The views of a scene show one set of named points, each view turned or mirrored, and shifted as a whole, with a little noise and some points left out.

Scene 1
View 1
pufin: [ 12  20  25 -12 -20  10  14  -2   1 -11  16   6 -10  16 -20 -15   4  11
 -11   8  24  -1 -19   3  -8   8 -18   3   1   8  -9  33   7 -24 -18  -7
 -23]
Fal: [ -1  11   3  -7  -3  18  23 -28  31 -29   9 -25 -11 -12  17   7  19  11
  18  11   7  13  -5   7   0  -2   0  15 -24   6 -11   7  20   3   3  -8
 -20]
buzi: [ 10  15  25 -11 -18  11  11  -7   9 -16  15  -5 -11  11 -13  -9   2   7
  -7   9  18   1 -19   3  -6   8 -23  10  -4   9  -8  26  11 -19 -15  -6
 -20]
mukeb: [ 12   9  21   9 -23  -3   9   2 -18 -13  18   8   1   8  -8  -5  -3  26
  -6  -5  32   5 -21   2 -15  25 -13  12   3  -6 -14  30   9 -17 -10  -6
 -18]
Luse: [ -3   3  16  -2  -6   6   3  -7   9 -16   3  -9 -20  -9  13   0   6  -1
   7  13   3   0 -11  15  -7  -2 -12  22 -10   9 -12  -3  11  -2  -7  -5
  -6]
bem: [ -6  11   1  -8   4  14  15 -17  26 -20  -3 -13 -22 -14  23   6  22   6
  19  18   0   4  -1  17  -4 -12   8  16 -20   9 -14  -6  14   5   2  -9
 -12]
zuvi: [  3   4  12   2  -9   1  13 -22  16 -28   9 -20  -9  -6  16  10   7   7
  13   5  10  11  -7   5  -4   8 -12  21 -20  -3  -9   7  20  -1   1  -6
  -8]
zet: [ 14  11  20  -7 -13 -13   9 -16  11 -21   3   2 -17  16   5   9   0   4
   8   7  15   6  -3   3 -11  10 -18  15 -23  -7  -7  17  15 -14 -10  -9
   1]
Sisuk: [  5  14  15 -17  -4   8  15 -27  34 -25   1 -17 -24   4   9   8  12  -8
  12  20   3   4  -2   7  -2  -8 -16  14 -26   8  -7   7  18  -7  -8  -8
  -7]
Tuni: [ -3  -9  16  14  -6 -12 -10  10 -18  -7  -4  15 -20 -11  23   4  -3   6
   8   5   7  -4  -9  22 -19   6  -6  31  -4  -3 -17 -12   4   1  -6  -5
   7]
fito: [  5   0  13   5  -5 -13   6 -12   5 -22  -2  -3 -17  -2  24  15   3   6
  17   6   9   6  -2  12 -13   8  -6  24 -22  -7 -12  -1  15   0  -2  -8
   3]
lalu: [  5   7  28  -4 -21   6  -1  12 -15  -5  13  10 -13   7 -16 -16  -2   9
 -12   6  21  -6 -23  10 -13  12 -21  14   8   8 -13  20   2 -20 -19  -4
 -15]
vinek: [ -5   2  15   2 -10  13   1   9  -8  -6   6   4 -17 -11   4 -11   7   8
  -2  10  10  -5 -17  19 -12   1  -6  20   5  10 -16   0   3  -4 -10  -4
 -13]
zorol: [ 10 -13  37  13 -21 -29 -23  18 -36  -2   2  24 -20  11   3  -2 -22  -3
  -7  -2  16  -8 -18  16 -25  22 -34  33   2  -9 -13   3   1 -14 -19  -2
  16]
vopo: [  6  -2  24  13 -20 -10  -3  11 -25  -9  10  13  -6   2   0  -5  -9  15
  -4  -3  24   0 -20  11 -20  23 -16  22   4  -6 -14  12   5 -10 -11  -4
  -5]
Zeru: [ -1   9   6   4  -5   1   7  10  -8  -6  -2  22 -19  -6  11  -2  14  19
   7   8  13  -4  -7  22 -18  -1  15  12  -2   4 -20   1   2  -4  -5  -9
 -10]
tem: [ 11   4  23  -2 -15 -13   4 -15   6 -21   5  -3 -16  10   6   8  -3   0
   6   6  15   6  -8   5 -10  13 -23  21 -19  -6  -8  13  16 -11 -11  -7
   1]
rafug: [ 23  31  22 -20 -14 -19  16  -3  11  -9  -5  38 -27  37 -12   1   8  10
   3  12  24  -1   2   5 -18  -1  -2  -2 -19  -2 -10  34   6 -28 -20 -16
  -3]
buf: [ 15  11  28  -2 -23  -5   7  -2  -7 -14  15   6  -6  17 -14  -6  -6  13
  -8   2  26   2 -19   0 -12  21 -23  12  -2  -2  -8  31  10 -20 -16  -6
 -12]
gof: [  5   6  19  -2 -12  -1   3   1  -1 -11   4   7 -18   2   1  -2   4   6
   1  10  12  -2 -11  14 -13   2 -11  17  -6   4 -14   8   6 -11 -12  -6
  -7]
View 2
rafug: [ -5  -7   3  11 -11   2   7  -9  -7 -19  29 -20  19  -2  21 -18  16 -24
  -1   1 -14 -36   9  -6  -2   5   3  -2  -7  -8  19 -18  11 -32  12  28
   8]
Fal: [  7   0  19   9  22  20 -11   0  -6  -8  -5   7  -6 -17 -16 -14  26   1
   1  23 -24  20 -29  -5   2  -7  17   8 -20  -9 -12  -4   4 -28   7 -16
  -5]
lalu: [ -8  -8   5  12   0  -6   3  -3  -4 -23   3  10  18  -9   7 -23  -1   2
  11 -30   3  -7  12  10   3  -6 -24  -1   3   0   8  -1 -17 -19  10  -1
  16]
Sisuk: [  9 -19  22  13  16  11  -4  -9  -8 -15  -3   0  -4 -12  -8 -11  21  -5
   2  23 -16  -2 -23 -19  -6 -10  16   5 -20  -8   3   3  -2 -41   4  -9
   7]
zuvi: [  2 -13  13  12  16  16  -8   8   0 -13  -5   3   0  -8 -26 -18  19   0
  -5  15 -25  13 -19  -5   5  -5   3   4 -18  -8  -5  -5  -7 -23  -1  -8
   3]
buf: [-13  -8   2  11  -1   0   9  11  -1 -20  13   5  24   1   3 -28   3 -11
  10 -22  -9  -9  14   9   6   3 -31  -4  -3  -3   4 -14 -17 -17  12  -3
  10]
gof: [  0 -11   6  11   3   4  -7  -5  -3 -19  -1   1   7 -11  -6 -20   8   5
  -1 -12  -6  -3   0   2   1  -8  -4   2   0  -5   9   1  -7 -19   0   7
  13]
mukeb: [-13  -1  -1   9   0   5   5  17   0 -17  11   6  21  -2  -5 -29   6  -7
   4 -22 -15   2  13  17  11   6 -30  -2  -2  -4  -1 -18 -13  -9   9   0
   5]
Tuni: [ -3 -13  -7  10  -5   5 -20  -7   4 -17  -9  -4   0 -12 -25 -21   1  18
 -17 -21  -5   2   6  10   7  -9  -2   2  10  -5  19   7  -8  -3 -17  25
  22]
Luse: [  6 -14  11  12  12   5 -12  -9  -3 -16 -12   6  -3 -16 -17 -15  11  11
  -1  -1  -6   8 -13  -3  -2 -13   6   5  -6  -5   4   9  -8 -23  -4  -2
  13]
bem: [ 11   2  15   8  17  19 -19 -12  -7  -9 -10   1 -12 -24 -14 -11  22  10
  -6  18 -15  14 -29  -5  -2 -13  29   8 -11  -9  -2   5  10 -26  -2   1
   1]
vinek: [ -1   1   6   9   5   3 -13  -9  -4 -17  -9  11   2 -19  -5 -18   2  16
   3 -22   2   8  -1  13   2 -11  -2   5   5  -3   4   9  -8 -13   0   3
  14]
buzi: [ -4  -8  13  12   8   2   8   1  -7 -21   6  10  16  -6   7 -20   9  -8
  15  -8  -7  -6   0  -1  -1  -3 -17  -1 -11  -3   0  -6 -13 -30  15 -13
   8]
vopo: [-11 -12  -7  12  -3   3  -4   9   5 -19   2   3  14  -2 -18 -27  -1   4
  -6 -30  -7   0  15  15  10   0 -27  -2   4  -2   9  -7 -18  -3  -4  11
  16]
Zeru: [  0  11  -2   5  -2   9 -17 -11  -3 -12  -1  -2   2 -21  -2 -19   9  10
 -10 -17  -7   4  -3  17   4  -8   9   4   7  -6   8  -1   9  -6  -2  22
   8]
zorol: [-10 -36 -11  18 -12  -9  -8   0  10 -28  -3  -4  15   3 -27 -28 -10  10
 -15 -35   0 -15  27   4   6  -5 -30  -4  11  -3  30   6 -27  -4 -18  25
  36]
zet: [ -3 -21   7  13   2   8   0   4  -1 -18   9  -9   9   1 -14 -19  15 -13
  -5  10 -21 -11  -3 -10   2   1  -3   0 -13  -7  11  -9  -6 -28   0   7
  10]
fito: [  0 -17   3  11   6  16 -15   1   2 -14  -4  -8  -3  -7 -31 -17  15   3
 -18   9 -22   5 -11  -4   5  -5   8   2  -9  -9   8  -4  -3 -16 -12  13
  11]
View 3
mukeb: [ -2 -16  -1 -19   1  20  -1 -30   6  -2  -3  11  -4  -8  -6 -16  12 -11
  27  -7 -10   9  10  14  22  19   6 -15  12 -15 -12  -2   6  -6  27  -3
 -10]
Fal: [ 10  30 -16   8  14  10  -4  -3  -5  -1 -19  -1  32  15   6 -14  -9   5
 -19   2  11 -15 -12  -4  10  22  14  -5  20 -10  -3 -20 -10 -16   9  13
  12]
pufin: [  8 -15  -9  -1  12  17 -12 -20   1 -10 -14  14   7 -15   1  -5   5 -11
  25 -14  -3  12  -5  14  23  23  26  -4  14 -12  -3   1   2  17  24  -9
 -10]
zuvi: [  6  19 -14   2   9  11   2 -10   0   5 -10   3  19  17  -9 -11  -6  -2
  -4   0   7  -8   0  -6   8  16   8  -6   9  -9  -5 -18  -5 -15   2  12
   5]
gof: [ -3   9 -15  -5  12  11  -8 -22  -3   1   1   7   5   5 -10   6   4  -8
  19  -4  -5   5  -8   5  17  21  16  -7  10   9  -3   2  -3  -2   8  -4
   6]
lalu: [  2 -13  -6  -9  12  13 -12 -32   3  -3   6   8  -1 -11  -8   5   9 -15
  35 -13  -8  21  -3  14  26  23  23 -11  12   2  -5   6   1   8  23  -3
  -2]
fito: [-10  25 -20  -5   7   9   3 -15  -4   9   0   6   8  22 -16  -1  -2   1
   5   5  -4 -11  -1  -5   6  12   1  -7   7   4  -4  -7  -2 -17  -6   2
   9]
buf: [  2 -18  -8 -10   7  16  -2 -24   4  -2  -6  17  -1  -8 -11  -7   6 -15
  29 -12  -6  13   8  10  20  17  14  -8   5 -13  -8   0   5   9  16  -6
 -15]
zorol: [-16  -8 -13 -21   7   9   3 -42   5  17  33  10 -21  10 -38  19  15 -22
  52  -9 -19  20  10   5  17   9   2 -14  -9  21  -9  12   6  -2  -4  -4
  -1]
zet: [ -1   7 -20  -2   8  12   2 -10  -4   4 -10  17   6  11 -15  -2  -4  -5
  14  -3  -3  -5   2  -1   9  11   9   1   0  -9  -3  -4   2   5  -7  -7
  -8]
buzi: [ 14  -9 -11   1  15  14  -8 -17   2  -5 -11  10  13  -8  -2  -4   0 -14
  17 -14   0  12  -3   7  20  22  25  -5  10 -11  -4  -4  -1  11  18   0
  -8]
Luse: [  4  21 -18   4  18   6  -8 -18  -1   5   5   0  17  14  -9   7  -2  -6
   7  -2   2   1 -13  -2  15  21  18  -8  13  10  -1  -6  -8 -10   3   9
  15]
Zeru: [-21  21 -12 -11   5  13 -12 -23 -11  -2   2   6  -1   5   1   3  11   6
  15   6 -13  -5 -14  12  18  25   9 -11  24  21  -2   7  -4 -14  20 -13
  19]
Tuni: [-18  22 -15 -13   8   8  -2 -30  -4  13  22   1  -5  18 -19  13   9  -4
  22   5 -11   2  -6   3  13  16   2 -15  10  28  -6   4  -3 -22   1   1
  21]
rafug: [-18  -3 -22  -4   6  19  -7  -7 -15 -10 -25  35  -5  -6  -4   2  -1   5
  25  -1 -16  -7  -4  13  14  15  16  11   5  -3   0  15   7  30   2 -38
 -15]
vopo: [-11  -7  -4 -21   2  14  -1 -36   4   7  15   7 -10   0 -18  -2  14 -13
  33  -5 -13  12   8  11  22  18   3 -18   8   5 -12   1   4 -12  17  -1
  -1]
tem: [  2   6 -16  -4  11   9   3 -15   0   7  -3  11   7  12 -18  -1  -3  -8
  13  -5  -2   0   5  -2  10  11   9  -3  -2  -6  -5  -7   2  -1  -5   1
  -6]
vinek: [ -2  11 -10  -5  14  10 -14 -29  -1   2  12  -2   6   2  -5   9   9  -8
  19  -4  -5  11 -13   9  23  28  21 -14  19  18  -4   0  -7 -11  22   5
  18]
View 4
zet: [  1   3  12  -7  -6  -3  10   8  15   8  -3  13 -13 -16   5 -25  -6  -2
 -16  -8 -20  -8  -6  -8  -7  11  -4  -1  25   1 -12   2  -6  -2  16  23
  -7]
buf: [ 12   9  13  -6 -18   7   5   8  15  18   2   1 -13 -21   5 -20  21  21
 -10 -12  -8   5  12  -1 -10  12 -15 -12  16  -1 -29  -1  -9  -6   3  15
 -15]
tem: [  2   2  12  -5  -4  -2   6  10  18   9   0   5  -8 -10  12 -29  -4   6
 -22 -10 -19  -9  -2  -5  -6  16  -4   2  19  -4 -15   4  -4  -1  11  22
  -7]
Tuni: [ -3  -3  -1  17 -17 -22 -20 -10   0  -4   1 -25   6  -8  20 -44   7   0
 -16 -10 -18 -25   3 -19  -5  18   1  16   2  -4 -10  13  -3  -6   4  23
  -4]
lalu: [ 16   3  12   1 -14   1  -2   7   1  12   5 -15  -7 -19  10 -18  29  21
   4 -18  -5   2  20  -4 -10  14 -15  -9   5   1 -18   2  -9 -11  -6   7
 -17]
Luse: [  2  -2   3   7  11 -11   1  10   9 -10   3  -5   2  -5  18 -30  -5  -3
 -11 -15 -20 -18   7  -7  -1  14   4   3   2   2   5   4   0  -4  -1   7
 -10]
fito: [ -8   3   0   7  -4 -15  -2   0  17  -5   0   6  -1  -8  14 -40 -10  -9
 -28  -7 -23 -22  -6 -11  -3  13   7   5  15  -2  -7   6  -2  -1  13  22
  -4]
pufin: [ 16   8  11  -5  -8   8  13  10   8  10   4   6 -14 -23   2 -11  24  15
   6 -16  -5   6  19   0 -12   5 -14 -20  15   8 -16  -7  -8 -12   0   4
 -21]
rafug: [  2   3  16 -10 -23  -8  16  -3  -5  17  -7  18 -27 -37 -13 -11  12 -10
   7  -9 -10  -1  -4 -17 -20  -1 -16 -11  39  16 -10   2 -17 -13  26  27
 -17]
gof: [  4   2   5   4  -7  -9  -1   3   4   1   2  -5  -4 -14  11 -26   9   3
  -6 -13 -14 -11   8  -9  -7  12  -5   0   9   4  -7   2  -5  -8   5  14
 -11]
zuvi: [ -3   8  -2   4  11  -4   9  12  29  -8   3  16  -2  -6  14 -35 -12  -3
 -29  -9 -24 -15   2  -2  -1  11  10  -6  14  -2  -7  -4   1   2   4  10
  -6]
bem: [ -7   5 -10  14  22 -19   8   5  12 -27   3  15   3  -7  10 -33 -15 -22
 -10 -10 -23 -27   3  -9  -2   2  18  -5   9  10  18  -3   1  -3   3   1
 -11]
Zeru: [ -4   6  -8  16 -16 -23  -6 -14  -1 -12   2  -2  -4 -23   3 -33  13 -12
  -4  -6 -11 -22   7 -19 -12   0   5  -5  11  10  -3   3  -8 -10   6  14
 -13]
Sisuk: [  0  -1   8  -5  24  -5  20  20  14 -10   0  20  -6  -7   9 -21 -21 -13
  -9 -14 -24 -12  -4  -2  -3   7   6  -3  18   8  14  -1   1  -2  12   8
 -10]
mukeb: [  9  16   2   3 -26   5  -1  -1  20  12   6   0  -9 -22   3 -28  28  23
 -17  -8  -9   2  17  -1 -11  11 -10 -17  12  -3 -38  -4  -8  -6  -4  12
 -16]
zorol: [  7  -9  23   0 -36  -8 -23  -5  -3  26  -2 -41  -4 -11  25 -35  20  23
 -16 -15 -11  -9   1 -16 -10  30 -21  24   5 -12 -29  19  -9  -8   9  36
  -2]
Fal: [ -3  12 -11   8  25  -6  16  13  28 -22   6  27   1  -6   8 -32 -17 -14
 -21  -9 -24 -19   6   1   2   2  18 -15  11   7   5  -9   4   2   0  -2
 -11]
View 5
tem: [-11   4  -9  -5  -2  -1 -10   9  21  -5  -6  12   4  -2  10   4  10  -3
 -14 -12   5  11 -12  22  10  -6 -32  19   4   9  -9  -5  -7  -3 -11 -21
  13]
buf: [ -3  -1 -14  -2   5  15  -1   9  13   6 -13  -2   2   9   6  -4   8   6
 -10 -19   8  12 -17  12 -11  -5 -30  19  21 -10 -22  11  -7   1 -17  -8
   4]
rafug: [  0  13 -16   1  13  19  11  19  19   4  12  25   4   3  -5 -16  26  21
  13  -9  14  23 -16  -5  -3 -21 -53  12   7   5 -11  21  -5  17 -10 -32
   7]
fito: [-12   8  -1  -1  -5  -4 -24   7   8 -10   2  22  -3 -11   5  10   3   0
 -14   2   1  11  -8  20  31 -10 -25  20 -15  11  -4  -8  -7  -4  -9 -25
  14]
vinek: [-12   7 -12   7  -9  16 -13  -6  -9   4  -9  13 -12   0   1  10 -12  13
  -5  13   6   2  -5   0  -1   2  -6  14  -5   0 -20   2  -7 -21  -4 -11
  13]
Sisuk: [-12  21 -11   4  -3  -8 -10  -2  19  -6 -16  32  12 -16  -8   3  17  -4
   3  -3   8   1 -11  26   9 -20 -24  18  -7  25  -6  -8  -6 -17  20 -26
  27]
zorol: [-14 -18 -18 -11 -16  14   1  18  11   1   8  -1 -19  20  37  13  -8   2
 -30   5  -2  18   0 -10   1  30 -31   8   7  -2 -19  -2  -7  -2 -44 -25
   3]
gof: [-11   8 -12   2  -4  11  -8   3   6   1  -5  14  -5   0   4   4   1   8
  -7   1   6   8  -8   6   4  -2 -22  14   0   5 -16   3  -6 -11  -8 -19
  13]
vopo: [ -7  -9  -9  -3  -4  18 -11   8  -1   3  -2  -4 -12  12  16   8  -9   9
 -20  -6   2  12  -8   4   6   8 -21  16   8 -14 -21   8  -8  -3 -31  -8
   0]
lalu: [ -6   0 -19   2  -3  21   2   1   3  11 -14  -1  -5  12   6   1  -4  11
  -6  -4   9   6 -10  -2 -20   6 -20  14  17  -8 -27  10  -6 -11 -13  -8
   7]
Fal: [ -9  25   2   9   1  -6 -28  -9   3  -9 -20  25  10 -23 -18   5   7  -1
   0  -6   7  -2 -16  38  24 -30 -10  25 -11  12  -6  -7  -7 -18  20 -12
  23]
Tuni: [-16  -2  -6   0 -14   9 -20   5  -6  -5   8  18 -19   1  17  17 -14   9
 -17  19   0  11   1  -2  23  11 -15  12 -17   6 -11  -6  -7 -11 -23 -24
   9]
buzi: [ -6   8 -17   3   3  13  -1   1  13   6 -22   7   7   2  -3  -3   8   4
  -1 -16   9   3 -16  18 -15 -10 -24  19  18  -2 -21   8  -7 -11   1  -7
  14]
bem: [-13  26  -3  11  -4  -2 -25  -7  -2  -9  -9  36   2 -22 -15   8   2   7
   4  12   8   2  -9  21  26 -23 -10  19 -24  19  -5  -6  -7 -19  18 -20
  25]
zuvi: [-10  11  -1   1  -2  -6 -24   1  11  -9 -15  17   6 -14  -3   8   7  -5
 -11  -9   4   2 -14  35  23 -17 -18  24  -5   8  -7  -9  -7 -12   2 -13
  17]
Zeru: [ -7  11  -5   8  -1  19 -15   0 -14   0   8  22 -13  -4  -6   4  -9  25
   2  16   7  10  -6  -5  19 -10 -15  15 -16  -2 -14  10  -8  -5 -10 -18
   7]
pufin: [ -2   8 -18   5   8  21   5   2   8  10 -18   4   5   6  -5  -9   9  10
   3 -15  13   7 -17   8 -21 -11 -27  16  20  -7 -24  15  -7  -6  -2  -6
   9]
View 6
vinek: [  5  12  -1   3  18  -5   6  14  -1  -2   5 -10  12   4   0   5   0 -14
   3  -8 -14   6 -11   4  -3   0  20   3   6   0  18  10 -10  16 -16  11
  -3]
zorol: [ 15   5  -1 -50  -8   8 -21  16  11 -22 -10  -5   9   0 -11 -16 -17  -9
   4 -17 -30  34 -16 -16 -14  12   2  16  15  12  21  12   6   9  -7  -6
  -3]
Zeru: [  9   8  -2   5  14 -13  -7  24   2  -3   9  -3   8  12 -14   1  -3 -13
  -4   2  -7   0 -11  21   3 -14  21  -2   1  -5   7   2  -8   1  -9  -1
  -3]
buf: [  1  14  -2  14  -6   5  -7  -2  24 -10  -1   0   6  -1 -23 -10  11   3
   4 -19 -20  16   0 -12  -6   4   2  34  31   4  11   0  -5   9 -11   6
   2]
pufin: [  1  18  -3  30   0  -2   5  -2  21  -5  -2   1   9  -7 -18  -2  22   4
   2 -13 -16   3   4 -17   8   0  12  31  29   0  11   3 -11   9 -14   7
   4]
tem: [ -7  15   7   0   9   4 -12  12   3 -17   8  -7 -15  -5 -12  -8   7   2
   2 -19 -18  13  13   0 -23  -7  11  28  18   2   2  -8   5   8  -3  11
   2]
Tuni: [  8   6   3 -26  15  -2 -14  26  -7 -11   6 -12   2   8  -3  -4 -16 -18
   1  -8 -15  17 -11  16 -17  -5  17  -2  -2   1  14   5   1   8  -6   3
  -3]
Fal: [-16  20   7  40  29  -4   3  11  -6  -3  24 -11 -18   2  -7   7  16  -3
   1 -14  -3  -6  19  25 -21 -18  21  18   9  -8  -2 -14  -5  14  -7  24
   1]
rafug: [  5  13  -1  12  -7 -18 -18  19  24 -17  -4   9 -10  -7 -35 -13  19  12
  -9  -4 -14  -1  11  -7  11 -19  14  30  21  -3 -11 -13  -3 -20  -1 -13
   4]
buzi: [ -5  21   0  25   6   1   5  -1  14  -6   2  -3   1  -8 -12   0  20   3
   4 -17 -18   5   9 -14  -3   1  14  31  24   0  10   1  -9  13 -14  13
   3]
Sisuk: [-15  24  11  20  30  -5   2  19 -12 -13  16 -12 -27 -14   0   7  25   3
   1 -15 -12  -5  27   2 -19 -19  28  23   6  -5  -5 -10  -1   6  -5  20
   2]
mukeb: [  2  10  -7  19  -9   6  -9  -4  27  -2   5   3  14  10 -28 -11   1  -2
   5 -17 -15  17  -8   4  -9   4  -1  29  29   3  14  -2  -7  14 -10   7
   1]
zuvi: [-14  17   7  20  22   3  -4  10  -6  -8  20 -12 -18   2  -7   0   7  -4
   4 -18  -9   6  16  21 -31 -13  14  22  11  -3   2 -12   1  16  -4  23
  -1]
bem: [-10  19   9  23  38 -11   2  25 -19  -5  23 -13 -17  -1   3  11  12  -8
  -2  -5  -3 -10  14  28 -15 -23  34   2  -5 -11  -2  -9  -5   7  -7  20
  -1]
lalu: [  6  14  -5   6   1   2   3   3  18  -5  -6  -2  17  -2 -11  -3   9  -3
   5 -13 -20  13  -9 -16   4   8  10  22  22   3  20  13 -11  14 -17   4
   1]
zet: [ -7  15   5   4   7  -2 -15  15   6 -16   8  -5 -18  -5 -17  -8  11   5
   0 -17 -16   9  15   1 -18 -12  12  29  18  -1  -3 -12   3   1  -2   8
   1]
Luse: [ -5  16   6   3  26  -3   2  18 -11  -9  12 -14  -8  -2   5   6   6 -10
   4 -13 -13   4   7   7 -17  -7  24   9   3  -2   9   1  -4  15 -11  18
  -1]
fito: [ -5  11   8  -4  18   0 -15  23  -9 -14  17 -11 -18   4 -10  -4  -2  -7
  -1 -12 -11   9   9  22 -28 -16  16  13   4  -1  -1 -11   5   5   1  11
  -1]
vopo: [  8   6  -5  -9  -5   7 -12   7  15  -7   2  -3  13   9 -18 -12  -9  -8
   5 -15 -18  23 -14   3 -12   7   0  17  19   6  17   4  -3  13 -10   3
  -1]
gof: [  1  15   1   2  12  -3  -3  16   4 -10   4  -6  -1  -2  -7  -1   6  -5
   1 -10 -16   8   0   0  -6  -5  18  13  10   0   9   2  -6   7  -8   6
   0]

Which points are out of place in each view (at most two, in the order of its rows)? Write none if all are in place.
view 1 | none
view 2 | buf, Tuni
view 3 | none
view 4 | Zeru
view 5 | none
view 6 | Fal, rafug
